Each row is a point on a landscape with many valleys, with its height.
From any point a ball rolls to the lowest of the 2 points nearest to it. It stops when none of these is lower. Distance is the straight distance between rows; heights are no part of it.
Q994: [127 128 165 108 133 100 169  60 161 115 123 111 124 111 191 144  84 143
  85 152 111 121 160 151]  height 718
Q896: [121  96 208 124 123 119 143 168  90 124 152  89  86  85 129  75 167 202
 102 111 116 137 133 113]  height 427
Q729: [105 180 157 106 143 146 118  73 132 130 116 196 123 182 181  97 175  80
 146 112 152 124 117 200]  height 388
Q125: [116 119 148 102 110 175 158  71 159 121 101 100 103 155  99 100 110 161
  86 185 120 159 126 103]  height 166
Q958: [ 82 182  88 175 121 151  90 134 129  95  93 122 134 158 124 164 152 134
 175  94 152 180 150 111]  height 397
Q273: [ 81 131 109 183 133 144 115 116  94 127  92 138 134 103 126 141 173 171
 130 155  99 141 183 178]  height 480
Q533: [148 116  58 136 117 109 124  84 127 121 113 142 142 126 119 159 131 110
 114 194  67  69 120 173]  height 700
Q715: [112 139 176 140 163 137 166 130 143 148 116 116  80 134 146  79  93 135
 100 126 154 146 141  98]  height 106
Q20: [121  81 188 174 130 129 189 184 111  85 113  79 107 116 161 111 151 132
 138 148 125 157 141 119]  height 516
Q868: [122 126 116 169 114 123 113 177 100 164 145 109  95 134  69  96 162 195
 131  79 135 119 117 105]  height 522
Q4: [154 124  76 115 105 146 115 111 134 140 122 137 136 141  80 127 114 101
 114 170 101 100  87 113]  height 368
Q331: [135 120 127 124  74 124 111 160  82 134 140  42 115 101 144 152 145 199
 114 144 109 124 148  88]  height 314
Q132: [115 166 104 132 137  99 122  69 172  62 102 169 147 159 114 110 120  69
 186  98 127 158 126 106]  height 306
Q344: [109 104 169 115 126 161 213  71 173  97  92  93 140 160 150 126 116 110
 119 146 146 155 142 135]  height 566
Q777: [143 191 101 108 120  96 108  64 153 146 118 118 115 155 186 150  82 105
 100 136 153 100 108 123]  height 744
Q946: [121 129 154 148 109 128 194  73 163 105  79  70 131 196 134 119 117 123
 143 108 177 151 144 121]  height 546
Q334: [135  94 178 112 167 159 208 133 113  91 113 103 173 123  90 136 165 120
 113 156 130 129 152 180]  height 597
Q566: [160  92 170  72 112  94 138 145  98 128 178 110 141  71 135 128 143 135
 102 172  68  96 125 126]  height 396
Q195: [161  78 140 106 111 156 153 101 103 112  92 125 170 159  92  94 162  67
 138 161 119  96 113 175]  height 245
Q631: [120 104 131 115 127 131 148 140 136  88 122  74 148 133  70 148 112 141
 119  74 153 162 118 102]  height 490
Q194: [146 107 162  86 126  98 105 192  92 176 179 115 130 112 123 151 113 145
 142  71 151 111 115 126]  height 495
Q328: [134 132 180  57  97  92  95  79 112 147 145 160 104 115 161  89 130 132
  93 113 130 100  95 173]  height 534
Q213: [ 90 149  87 150 100 145 110  87 154  62  77 131 141 158 133 164 137 102
 185 131 131 175 151 119]  height 424
Q320: [108 128 146 151 161 170 189 146 114 110 112 130 173 127 150 167 164 105
 144 133 158 134 153 187]  height 687
Q977: [118 157 125 100 140 140  96 138 111 157 132 152 165 175  90 131 145  93
 153  87 179 129 100 177]  height 269
Q990: [147  94 173  98 127 112 106 193  79 169 169 138 135  85 146 122 162 155
 151 133  94 103 132 163]  height 467
Q670: [132 121  99 189 113 122 119 163  89 152 123  86 134 119  88 132 175 198
 145 150 104 103 141 117]  height 485
Q101: [115  89 110 138  66 114  99  81 140  96  95 105 118 111 161 137 140 167
 141 168  72 146 154 102]  height 320
Q395: [131 113  89 123 129  85 103  85 188 110 151 154 102  78 118 119  77 173
  91 120  86 111 137  75]  height 481
Q478: [126 149 147  68 131 174 126 140  93 158 139 117 141 138 154 162 130 131
  95 166 143 118 120 175]  height 208
Q629: [146 111 121 190 116 111 100 235 106 175 158 101  82 122 136 102 145 160
 177 104 135 118 112  95]  height 253
Q816: [154 109 163 112 132 122  95 226  96 208 191 116 113  99 133 147 126 175
 157 119 115 100 131 122]  height 478
Q768: [ 87 123 129 134 167 158 144 143 128 108 117 164 159 108 107 173 154 128
 125 116 146 149 161 193]  height 680
Q872: [119 149 152 128 149 188 134 128  97 173 120 170 126 167 139  87 174 107
 121 165 156 116 114 199]  height 455
Q232: [152 142 118  93  92 135  88 139  69 193 138 113 152 148 129 142 135 113
 130 185 122  80 104 173]  height 255
Q899: [122 121 129 107 104  83 124  54 128  96 125 103 146 101 122 156 117 170
  98 129  96 111 144 146]  height 438
Q128: [134  97 185  85 109 137 170 105 144 103 118  80 128 142 118  90 107 109
 101 106 162 149 110 102]  height 564
Q62: [147 133  99 198 152 122 146 158 129 154 121 150 135 160  84 107 134  77
 159 117 151 118 100 133]  height 395
Q737: [ 90 186 119 136 165 149 135 134 137 127 134 135 131 132 143 174 116 130
 126  99 173 175 150 126]  height 393
Q288: [129 120  97 149 127 136  64 176 111 130 138 180 164 155  83 122 170  91
 226  79 144 139 106 141]  height 302
Q940: [128 178  66 168 117 113  68 174 109 153 127 141 127 155 121 134 138 124
 181  94 141 135 116  86]  height 370
Q866: [161  93 146 148 114 138 127 207  55 148 153  58 150 134  93 114 188 157
 150 185  89  87 131 137]  height 496
Q553: [107 121 147 155 183 160 196 128 122 107 114 141 145 101 134 152 162 128
 111 199  99 125 181 198]  height 604
Q912: [ 94 138  80 165 109 165 114 132 133 107 101 108 141 129 151 189 117 137
 145 166 113 164 155  96]  height 468
Q969: [128 159 132 111 107 162 173  47 152 125  87  85 146 205 105 124 128 116
 107 118 169 135 119 140]  height 524
Q218: [155 101 145 124 123 165 140 176 105 148 123 125 166 164 122 120 142  39
 169 139 161 116  91 150]  height 399
Q94: [128 153 164  89 129 103 101  74 133 147 142 188 101 139 174  73 124 101
 111  88 148 131  96 153]  height 479
Q290: [126 116 108 143  72 165  74 190  91 148 129 101 112 113 159 133 173 156
 152 165 106 147 121  89]  height 277
Q885: [158 126 130  79 134 114 124 149 121 140 165  95 108  83 157 145  69 151
  80 142 118 113 128  78]  height 381
Q107: [136 179  86 146 162 141 140 111 176 136 119 163 104 162  73 103  88 106
 129 132 135 148 111  83]  height 448
Q698: [ 99  97 169 143 109 130 122 150 104 128 123 110  80 127 108  58 178 197
 115 109 124 146 127 125]  height 405
Q743: [165 113 142 133 126 125 160 123 126 150 126 111 132 138 113  93 106  92
 106 143 140 109  94 107]  height 550
Q810: [136 139 171  91 122 114 144 108 127 134 134 112 124 149 116 100 103 117
 102  64 187 141 104 113]  height 610
Q537: [138 136 116  91 133 107 116 134 127 113 147 100 156  95 185 215  79 121
 115 104 148 139 141 127]  height 474
Q779: [110  94 160 170 140 126 157 176 142  93 112 104  94 118 159  92 121 131
 135 101 156 174 152  97]  height 527
Q593: [129 175 113  98 150 165 146 117 149 138 139 148 141 166 150 157  93  76
 113 127 155 138  99 133]  height 497
Q453: [127  62 115  87  57 148 106 104 140  72 105 103 147 105 127 118 148 142
 134 156  82 147 125  97]  height 366
Q898: [149 118  99 145  69  80  73  88 134  90 110 135 133 129 164  96 125  81
 169  94 115 127 106  79]  height 236
Q477: [109 171 105 133 119 164 127  96 131 132  95 113 151 185  93 142 133 118
 130 111 175 147 116 136]  height 499
Q900: [ 99 151 145 147 135 149 121 124 120 171 128 164  75 135  96  53 144 165
  87 143 122 138 121 124]  height 328
Q576: [117 169  98 118 120 124 105  93 139 133 120 106 106 109 161 181  76 178
  74 162 102 126 159 118]  height 365
Q66: [102 157 137 111 147 144 110 180 122 124 137  86 108 141 146 148 100 123
 135  69 193 181 125  86]  height 620
Q282: [121 135 162 110 145 130 170 122 129 121 132 101 114 103 167 139 104 154
  72 166  94 132 159 129]  height 711
Q526: [164 123 119 163 117  57 138  78 125 136 115 139 138 129 183 128 111  67
 135 129 126  77 112 156]  height 762
Q923: [130 154 140 135 197 125 150 193 141 163 162 158  99 105 191 156  75 105
 109 111 160 142 145 119]  height 408
Q713: [142 139 137 173 171  74 173 128 145 135 130 108 112 106 142 124  67 134
  97  87 159 107 165 109]  height 140
Q164: [119 114 156 133  87 124 127 110  78 123 112  88 152 125 157 144 173 155
 130 116 140 138 139 168]  height 419
Q153: [130 145 160 174 183 108 198 101 166 132 115  97  90 143 117  89  75 142
  94 103 166 124 156 101]  height 127
Q802: [114 143 104 165  97  75  90  80 130 130 115 140  99 104 144 108 126 174
 122 108  95 123 162 108]  height 392
Q948: [ 96 128 147  55 150 175 156  73 171  99 118 144 155 153  81 130 130 130
  87 108 151 154 121 160]  height 371
Q766: [120 140  95 174 144 137 114 144 122 153 118 168 132 152  61  97 157 126
 146 122 127 116 115 138]  height 401
Q350: [122 143 111  88 113 145  46 188 124 164 168 147 108 125 105 127 136 157
 157  64 151 144  95  88]  height 558
Q394: [ 92 160  86 136 106 143 109  89 138  99  93 117 158 137 156 209 122 129
 146 140 125 163 167 143]  height 451
Q266: [123 150 132 162 178  63 125  94 167 127 141 191 103 115 152 103  94 125
 125  79 133 125 146 125]  height 176
Q730: [101 107 132 139  90  89 112 109 121 103 123 107 112 103 132 129 139 197
 134  80 115 147 145 115]  height 407
Q271: [120 144  44 145 100 131  85  50 149 121  97 170 120 141 113 152 136 120
 128 194  72 109 129 157]  height 694
Q426: [116  96 142 108  90 142 112 108 152  95 116 140 103 113 129  91 140 130
 125 151  97 163 118  92]  height 414
Q892: [124 118 104 186 118 123 103 156 141  83 121 152 106 142 116  76 164 119
 190  89 121 151 124  79]  height 270
Q63: [117 133  75 110 148 150  90 136 123 139 138 181 157 121  98 170 129 114
 146 153 110 120 124 168]  height 682
Q375: [140 105  95 124 122 127 117 171 119 134 161  97 154  97  60 173 142 188
 133  91 114 110 122 102]  height 454
Q643: [133 108 158 163 126 114  83 230  87 187 160 135 102 135 108  99 162 164
 171  82 146 114 121 140]  height 266
Q402: [123 100 131 132 121 124 141 110 125  96 102 124 172 130  93 149 148 104
 140 113 132 126 129 163]  height 472
Q733: [136 153  87 108  96 109  83 105 117 140 128 109 109 101 188 168 103 153
  88 189  86 112 122 124]  height 346
Q76: [ 86 113 106 198 123 155 132 151 119 100  90 109 134 105 145 177 159 155
 156 164  99 164 173 138]  height 475
Q522: [154  78 132 127 125 124 152 174 148 103 133 128 138 106 156 140  95  63
 134 152 121 141 115  82]  height 738
Q771: [138 115 108  90 103 177 131 171  99 123 131  69 153 130 118 188 117 112
 127 157 147 154 114 108]  height 340
Q380: [152 131 133 118 176 114 141 182 138 155 171 122 111  87 160 147  46 128
  92 119 148 118 141  80]  height 398
Q736: [143  56 137 117 121 102 136 133 142 100 170 151 128  54 109 114 146 148
 129 139  60 114 135 119]  height 661
Q71: [137 102 118 166 160 127 180 110 148 119 116 167 132 122  91 114 131 103
 115 157  95 106 137 155]  height 500
Q446: [134  80  99 122 122 187 133 193 106 113 130 110 164 117 100 159 140 104
 152 182 112 143 122 123]  height 394
Q968: [131 142  94 137 166 141 175 100 193 110 121 171 135 152  85 133  88  69
 120 142 125 128 110 107]  height 463
Q307: [129 115 147  79 120 149  73 195  98 184 165 137 142 135  86 157 132 157
 162  76 149 130 104 134]  height 526
Q173: [122 192 123  91 137 129  99  95 131 140 121 167 143 186 122 107 133  87
 148  85 166 127  90 148]  height 331
Q975: [146  63 117 119  95 113 112 172 118 107 166  99 157  68  93 166 175 193
 149  98  94 111 134 103]  height 447
Q396: [154 149 157  66 125 110 112 104 106 178 146 144 110 129 141 115 126 139
  76 161 120  82  88 187]  height 584
Q610: [151 132 179 124 171 139 219 120 153 142 132 112 105 148 175  91  93 106
  84 140 168 119 123 117]  height 78
Q31: [128 123  84 117  64 152  77 163 108 130 143  82 120  84 157 156 139 179
 133 122 113 140 128  64]  height 298
Q148: [107 100 123 115 103 110 101  52 191 108 123 162  87 101 121  89 102 179
 109 147  74 144 144  87]  height 466
Q570: [ 94 133 113  93 106 156 113 130 140  88 123 109 139 109 125 183 117 153
 124 110 136 177 143 103]  height 562
Q976: [126 107 136 172 162 119 127 202 102 183 163 154 129 103  82 125 161 155
 152 132 110 101 141 160]  height 510
Q70: [ 93 135 157 139 114 134 137 100 114 109  95 123 144 151 121 119 168 143
 129 102 156 146 152 169]  height 444
Q636: [ 83 141 147 126 137 121 115  81 167  89  98 184 121 136 118  88 155 110
 157  96 133 166 134 157]  height 376
Q894: [169  81 198  97  92  88 117 158  68 137 171  94 136  90 162 108 169 140
 135 146  92 104 125 135]  height 435
Q305: [131  94 106 129 147 124 148 148 159  84 144 116 142  84 150 183  69 111
 119 149 103 138 144  88]  height 727
Q859: [ 99 210 111 194 181 119 160 119 145 137  95 135 104 160 182 141  98 113
 143 104 172 145 168 124]  height 360
Q233: [149 108 132  55 162 153 172  76 174 102 143 173 139 143 117 123 108  73
  92 149 121 114  90 178]  height 520
Q497: [153 147 125 122 140 140 144 155 135 159 149 138 124 150 135 120  93  74
 122 131 159 129  98 100]  height 531
Q993: [128 158  79 147 118 150  69 144 117 128 114 170 152 178 111 129 157  59
 195 125 144 140 111 135]  height 332
Q621: [ 87  87 173 115 118 174 152  93 141 106 103 127 108 128  97  79 159 166
 102 192  93 166 142 130]  height 249
Q165: [121 130 145 174 128 102 111 139 138  95 108 148 102 158 149  71 143  79
 182  87 151 162 113  99]  height 291
Q309: [115 139 128 169 137 112  71 197  98 177 139 167 135 157 100 110 179 130
 208  70 153 116 114 154]  height 282
Q647: [157 163  60 151 119 136  64 159 119 171 140 168 135 168 100 119 135  94
 186 129 126 112  94  89]  height 357
Q342: [131 122 132  97  77 133  78 134  65 152 132 105 154 131 132 150 160 146
 146 129 132 112 123 164]  height 362
Q667: [117 109 153 170 161 115 145 189  84 142 144 122 118  93  84 111 184 210
 124 124 101 113 159 159]  height 514
Q59: [129 137 152  73 110 184 133 150  88 133 131  61 147 122 129 168 141 140
  92 181 133 140 126 136]  height 275
Q461: [142 162  95 126 107  82  86  70 154  86 111 152 134 146 159 132 108  70
 169  91 120 137 125 104]  height 267
Q686: [115 133 172 115 133 143 181 136 109 123 127  75 132 117 166 159 127 145
  98 137 151 141 158 143]  height 706
Q287: [173 103 109  97 149 129 174  87 166 117 143 150 135 133 118 140  89  66
  92 176 107  84  87 145]  height 555
Q451: [105 118 115 206 119 117 138 129 112 125  97 116 125 109  88 122 168 190
 136 129  88 120 158 137]  height 483
Q38: [ 98 116 110 106 164 139 104 141 130 126 154 182 154  86  94 168 143 160
 119 121 106 125 141 182]  height 675
Q546: [152  89 153 148 116  61 130 158 109 111 140  60 113  72 178 129 107 170
 119 112 121 109 160  86]  height 429
Q707: [134 176 141 137 177  79 140  60 186 105 109 164 108 151 167  89  69 115
 137  94 159 136 154 101]  height 214
Q100: [140 121 169 118 156 103 128 140 158  87 117 132 114 143 197  73  81  70
 152  82 181 159 134  67]  height 561
Q496: [149  82 131 155  99  87 114 157 115 114 144 110 132  91 164 132 128 126
 151 108 118 124 127 100]  height 436
Q775: [128 100 122 138  54 141  85 127 107 124 123 102 113 103 160 120 177 159
 137 170  87 132 135 105]  height 299
Q822: [121  80 169 140 106  96 139 164 123  87 151  81  92  80 125  90 159 218
 110 100 104 140 158  79]  height 437
Q281: [127  93 154 132 105  59 142  99 129  94 129  95 122  76 153 136 115 179
 108 103  97 118 169 119]  height 420
Q428: [131 114 161 167 120  79 145 101 143  97 102 138 131 154 176  89 132  61
 171  86 160 137 124 126]  height 316
Q786: [166 154 138 103 151 104 122 115 153 117 125 128 113 152 192  90  76  44
 129  96 185 124 112  69]  height 580
Q934: [154 156 112 165 133 103 171 122 121 149 115  88 157 181 100 141 114  97
 132  95 174 110 103 128]  height 364
Q85: [108 127 108 111 173 111 114 148 152 135 169 191 124  69 123 177  98 146
  97 122  99 126 130 143]  height 671
Q386: [121 152 110 137 133  99 107 159 104 141 150 137 133  99 185 202  95 122
 150 104 140 135 148 139]  height 446
Q384: [146  86 149 158 126 155 165 183  83 113 127  89 140 103 113 118 188 154
 131 200  86 117 146 130]  height 503
Q913: [116 128 129  77 134 179 156  87 148 126 117 103 133 133  64 139 111 142
  74 183 110 133 123 132]  height 235
Q253: [108 151 105 129 121 109  74 176  98 173 159 154 124 101 150 184 132 174
 147 102 126 121 153 145]  height 430
Q719: [115 125 125 119 117 124  87  92 176 107 124 179  77 121 139  71 111 127
 130 125 104 160 124  68]  height 443
Q847: [148 128 135  90 119 127 149  78 154 126 133 131 113 131 131 106  87  99
  84 157 115 111 101 120]  height 574
Q474: [141 204  92 126 157 110 105 146 118 171 140 146 158 168 110 183 101  92
 168  85 172 110 113 148]  height 327
Q666: [144 121  99 173 102 144  86 207 105 161 132 103  94 125 155 113 130 127
 158 138 128 139 116  78]  height 262
Q381: [109 127 100 118 129 133 123 150 121 116 133  99 171 121  52 190 121 157
 115  85 150 143 130 128]  height 465
Q999: [115  70 167 148 126 157 173 168 120  88 122  86 123 110 110  96 161 149
 124 170  95 148 147 104]  height 509
Q454: [120 148 126 122 102  95 126  95 116 139 134  88 137 117  89 146 120 198
  92 119 114 105 137 125]  height 458
Q978: [100 110 138 136 149 162 138 103 136 135 125 165  91 106  66  76 152 180
  81 177  85 135 138 129]  height 300
Q53: [183  82 131 127 102 149 141 144  85 145 106  99 183 161 111 127 161  58
 158 170 135  87  98 170]  height 330
Q829: [111 222 139  94 154 139  92  73 146 120 121 204 114 178 164 103 141  95
 143 101 156 139 111 149]  height 369
Q624: [159 122 135  92 138 158 161 103 118 135 115 146 152 138 127 121 142  83
 113 179 113  84 108 191]  height 148
Q599: [142 140 141 132 153  80 167  54 191 115 116 146 109 120 180 122  69 118
  97 114 145 106 139 138]  height 726
Q882: [167 106 104 158 110 145 106 208  84 178 150  86 145 126  68 133 181 183
 165 163  93  73 127 123]  height 489
Q573: [136 159 119  72 144 206 112 138  96 155 124 136 161 161 139 163 146 102
 117 180 158  97 109 217]  height 138
Q761: [117 116 121 145  99 124 114  59 124 123  93 152 131 174  74  65 173 121
 139 129 119 124 108 155]  height 452
Q130: [129 145 126 174 167 128 183 136 143 130 117 140 144 170  78 110 118  90
 136  86 171 136 113 124]  height 382
Q818: [164 105 116  88 124 118 134 167 112 136 180 106 141  72 131 175 105 144
 120 167  82 109 121  97]  height 358
Q837: [121 192  91 123 127 154 123  86 155 135 106 154 108 186 106  97 113  77
 127 160 137 145  95 100]  height 431
Q400: [111 157  50 150 127 129  77  99 141 120 118 188 143 137 103 154 141 118
 155 151  97 119 125 148]  height 689
Q258: [119 156 154  91 118 147 112  86 120 162 114 174 116 158 150  89 152  99
 109 143 149 118  94 181]  height 425
Q907: [108 120 120  73 140 165 154  77 135 109 109 112 168 129  60 165 123 157
  87 134 131 121 133 169]  height 287
Q21: [ 89 179 113  86 149 169 130 113 168  96 128 148 146 147 169 190  99  90
 131 113 163 176 138 130]  height 440
Q310: [ 96 153 104 118 155 127 123  57 182  77  91 206 141 157  95 114 149  88
 174 111 118 145 136 160]  height 342
Q186: [ 98 156  74 172 109 128  66 165 103 132 117 112 141 140 112 174 151 155
 181  83 152 154 145 118]  height 380
Q789: [146 115  82 124 120 106 114 131 118 129 139 141 157  99 151 205 120 116
 131 193  72  86 132 169]  height 709
Q583: [154 149 120 147 179  59 136 123 155 148 145 155 119 107 129 118  61 108
 121  81 147  93 129 110]  height 142
Q118: [101 163 138 129 171 163 133 187 107 173 149 137 112 128 131 148 116 139
 110 112 164 156 141 142]  height 412
Q447: [122 118 129 114 173 148 168  99 174 108 126 188 140 146 100 121 124  93
 111 141 124 128 116 164]  height 486
Q306: [161 128  94 108 116 165 102 125  91 167 120 106 147 156  78 134 137 122
 115 183 117  82  98 153]  height 326
Q314: [144  75 140 113  97 114 116 177 122  93 163  76 116  62 128 133 147 207
 123  99 105 125 135  62]  height 442
Q556: [143 117  84 127 120  94 102 104 149 143 156 148 118  94  75 131 110 182
  95 109  86  98 117 101]  height 487
Q41: [147  74 127 137 105 106 131 151 103 120 137 114 165 117 102 127 148 119
 155 119 117 107 114 137]  height 453
Q374: [128 145 157  81 148 134 113 169 140 131 151 140 104 125 169 122  88 101
 119  77 184 175 120  84]  height 660
Q951: [147 102 109 123  95  98  98  88 148 110 121 180 131 137 113  74 134  74
 161 114 110 114  90 108]  height 199
Q881: [130 137 102  77 119 132 102 130 145 118 148 116 152 121 132 176  77 123
 111 108 136 145 112  98]  height 518
Q367: [147 121 178  67 131 120 145 100 109 153 154 122 106 113 117  79 135 148
  70 168  99  93 109 151]  height 618
Q559: [101 139 167 151 120 150 110 149 102 148 116 140  76 149 131  48 165 146
 122 112 164 163 112 119]  height 367
Q578: [147  49 127 154 127 131 155 170 135  92 122 123 153 101 145 135 134  71
 158 159  83 132 136 122]  height 747
Q170: [113 171 111 156 153  93 131  97 147 153 124 121 101 104 155 153  64 182
  73 124 135 126 166 104]  height 375
Q825: [160 119 135  82  97 121 100 187  94 153 182  79 131  90 139 166 131 182
 124 146 101 108 124  84]  height 333
Q294: [152 156  60 116 118 135 103  97 154 130 119 161 121 158 122 116  99  57
 137 175 106 120  93 104]  height 403
Q441: [176 135 110 154 127  67 122  89 139 156 136 153 113 119 156  98  82  89
 109 135 108  78  99 121]  height 768
Q96: [120 105 189 108 105 133 164 120 124 100 117  48 125 139  96 115 114 164
  96  81 172 159 131 110]  height 525
Q67: [117 133 174 115 158 162 217 133 117 123 122  96 152 134 204 180 154 115
 118 124 156 126 161 186]  height 697
Q854: [115 109 159 123 121 116 137  73 149 114 112 174 135 144  91  75 143 119
 126  96 120 137 123 156]  height 421
Q544: [103  94 152 127 145 175 197 102 153  85 102 118 157 147  92 121 146 127
 123 149 135 155 150 158]  height 586
Q535: [146 190 103 151 128 101 109 133 118 146 121 104 145 166 134 152 110  89
 156  83 182 125 108 111]  height 347
Q675: [132  86 118 100 147 115 105 150 148 131 185 203 120  65 105 129 130 145
 117 140  63 106 118 142]  height 666
Q341: [130  99 129 150 163 148 141 161 116 146 138 167 134  98  86 113 151 135
 122 172  94 111 131 159]  height 506
Q750: [131 147 181  73 125 144 145 158 109 156 141  96 115 138 155 119 107 118
 101 101 190 149 108 113]  height 651
Q835: [126 104  84 148 109 121 100 135 157 108 139 166 115 101 107 101 156 148
 157 101 103 146 121  81]  height 254
Q49: [ 95 218 106 147 169 142 117 132 146 127 118 162  97 162 162 138 108 109
 138 111 159 162 142 113]  height 372
Q760: [159  96 173 117 135 114 177 118 161  93 124  97 114 138 158  75  80  87
 120  98 175 142 122  72]  height 582
Q780: [112 108 143 178 141 158 109 209  90 149 148 106 118 114  56 105 187 218
 139 107 128 118 137 139]  height 517
Q798: [122 133  94 121  86 145  93 115 100 134 119 115 122 108 151 146 144 161
 112 202  73 119 131 133]  height 323
Q200: [139  94 119 138 147 183 155 200 116 131 127 126 165 148 119 155 126  59
 159 152 149 149 113 131]  height 428
Q797: [125 159 125  80 153 186  80 135 102 162 122 162 170 173 119 146 158  92
 160 118 179 113 110 224]  height 204
Q513: [147  70 151  98 101  92 118 107 149 115 155 141  99  71 124  73 123 164
 103 140  66 102 118  83]  height 655
Q584: [122 127 134 124 111 124  78 166 112 160 153 131  96 112 123 102 147 152
 132  83 136 129 113  98]  height 535
Q180: [120 165 115 158 157 136 100 205  96 206 163 152  96 120 129 145 121 166
 136 111 142 125 146 135]  height 423
Q176: [ 90 124 115 140 132 166 114 183 131  95 124 107 124 123 124 156 137 138
 143  92 164 187 145  91]  height 590
Q685: [133 123 112 138 109 125  89 108 103 160 107 160 151 158  72  81 166 109
 142 112 126  98  98 170]  height 422
Q741: [123 144 149 171 131 121 161  89 166 109  87 150 123 167 165 104 132  88
 156 121 152 159 139 137]  height 338
Q319: [ 95 180 137 192 145 124 177  77 150 134  84 139  99 170 179 124 130 132
 131 124 147 146 171 159]  height 353
Q630: [120 108 180 162 151 103 143 167 141  93 120 116  86 125 210  95 107  91
 148  77 187 163 147  97]  height 541
Q735: [161 171 108 126 130  95 123  75 151 133 126 163 133 157 202 143  92  58
 132 144 141  94 105 151]  height 754
Q378: [122 127 168 157 154 153 218 120 106 105 105  82 149 123 123 141 157 147
 103 191 102 115 174 182]  height 602
Q605: [130 150  96 134  95 112 125  72 137 133 103  92 139 156 100 150 120 138
 114 120 135 115 116 119]  height 477
Q369: [139 175 125 108 132  86 140  24 177 120 115 115 123 158 179 152  68 133
  99 104 148 111 139 141]  height 734
Q668: [134 121  97 126 147 109 149 151 136 105 149 133 135  80 174 211  84 108
 115 187  82 116 150 136]  height 719
Q222: [155 101 165 126 116  91 132 115 112 153 153 133  95  84 117  61 133 156
  90 153  69  79 110 118]  height 643
Q486: [147 139 164  89 155 162 214 106 121 148 140 105 149 137 143 142 133 105
  81 182 128  93 123 178]  height 89
Q154: [163 113 187 108 158 142 239 109 137 120 132  72 131 145 144 119 118  93
  78 160 133 108 133 127]  height 52
Q674: [121  91 102 157 112 122  98 110 138 103 114 192 128 122 104  88 165 105
 166 128  86 130 114 130]  height 234
Q875: [103 173  97 193 134  66 103  78 153 132  99 126  84 118 164 120  83 181
 119 106 136 129 183  89]  height 383

Where does a ball stop that starts at each point below?
Q350 -> Q629
Q96 -> Q125
Q374 -> Q951
Q20 -> Q629
Q305 -> Q573
Q553 -> Q629
Q847 -> Q951
Q282 -> Q573
Q41 -> Q629
Q367 -> Q573

Call two points neighbours if one is among the 2 nearest of the other. Go from one point of each pair to the other, from neighbour to neighbour, staying as low as possible. Name the highest point that can't be avoided.
Q629 / Q232 -> Q402
Q951 / Q125 -> Q447
Q951 / Q573 -> Q761
Q629 / Q951 -> Q118
Q154 / Q573 -> Q200

Write out the way that a ball takes from each point below.
Q750 -> Q810, Q128, Q96, Q631, Q381, Q375, Q975, Q314, Q822, Q896, Q698, Q559, Q900, Q978, Q621, Q125
Q522 -> Q305, Q668, Q789, Q533, Q271, Q400, Q63, Q38, Q85, Q675, Q736, Q513, Q222, Q367, Q396, Q328, Q94, Q258, Q729, Q829, Q173, Q977, Q797, Q573
Q760 -> Q100, Q630, Q779, Q20, Q999, Q384, Q866, Q882, Q670, Q451, Q273, Q76, Q912, Q394, Q213, Q958, Q186, Q940, Q647, Q993, Q288, Q309, Q643, Q629
Q786 -> Q100, Q630, Q779, Q20, Q999, Q384, Q866, Q882, Q670, Q451, Q273, Q76, Q912, Q394, Q213, Q958, Q186, Q940, Q647, Q993, Q288, Q309, Q643, Q629
Q994 -> Q282, Q686, Q67, Q320, Q768, Q38, Q85, Q675, Q736, Q513, Q222, Q367, Q396, Q328, Q94, Q258, Q729, Q829, Q173, Q977, Q797, Q573
Q556 -> Q454, Q899, Q281, Q730, Q802, Q875, Q170, Q576, Q733, Q798, Q775, Q290, Q666, Q629
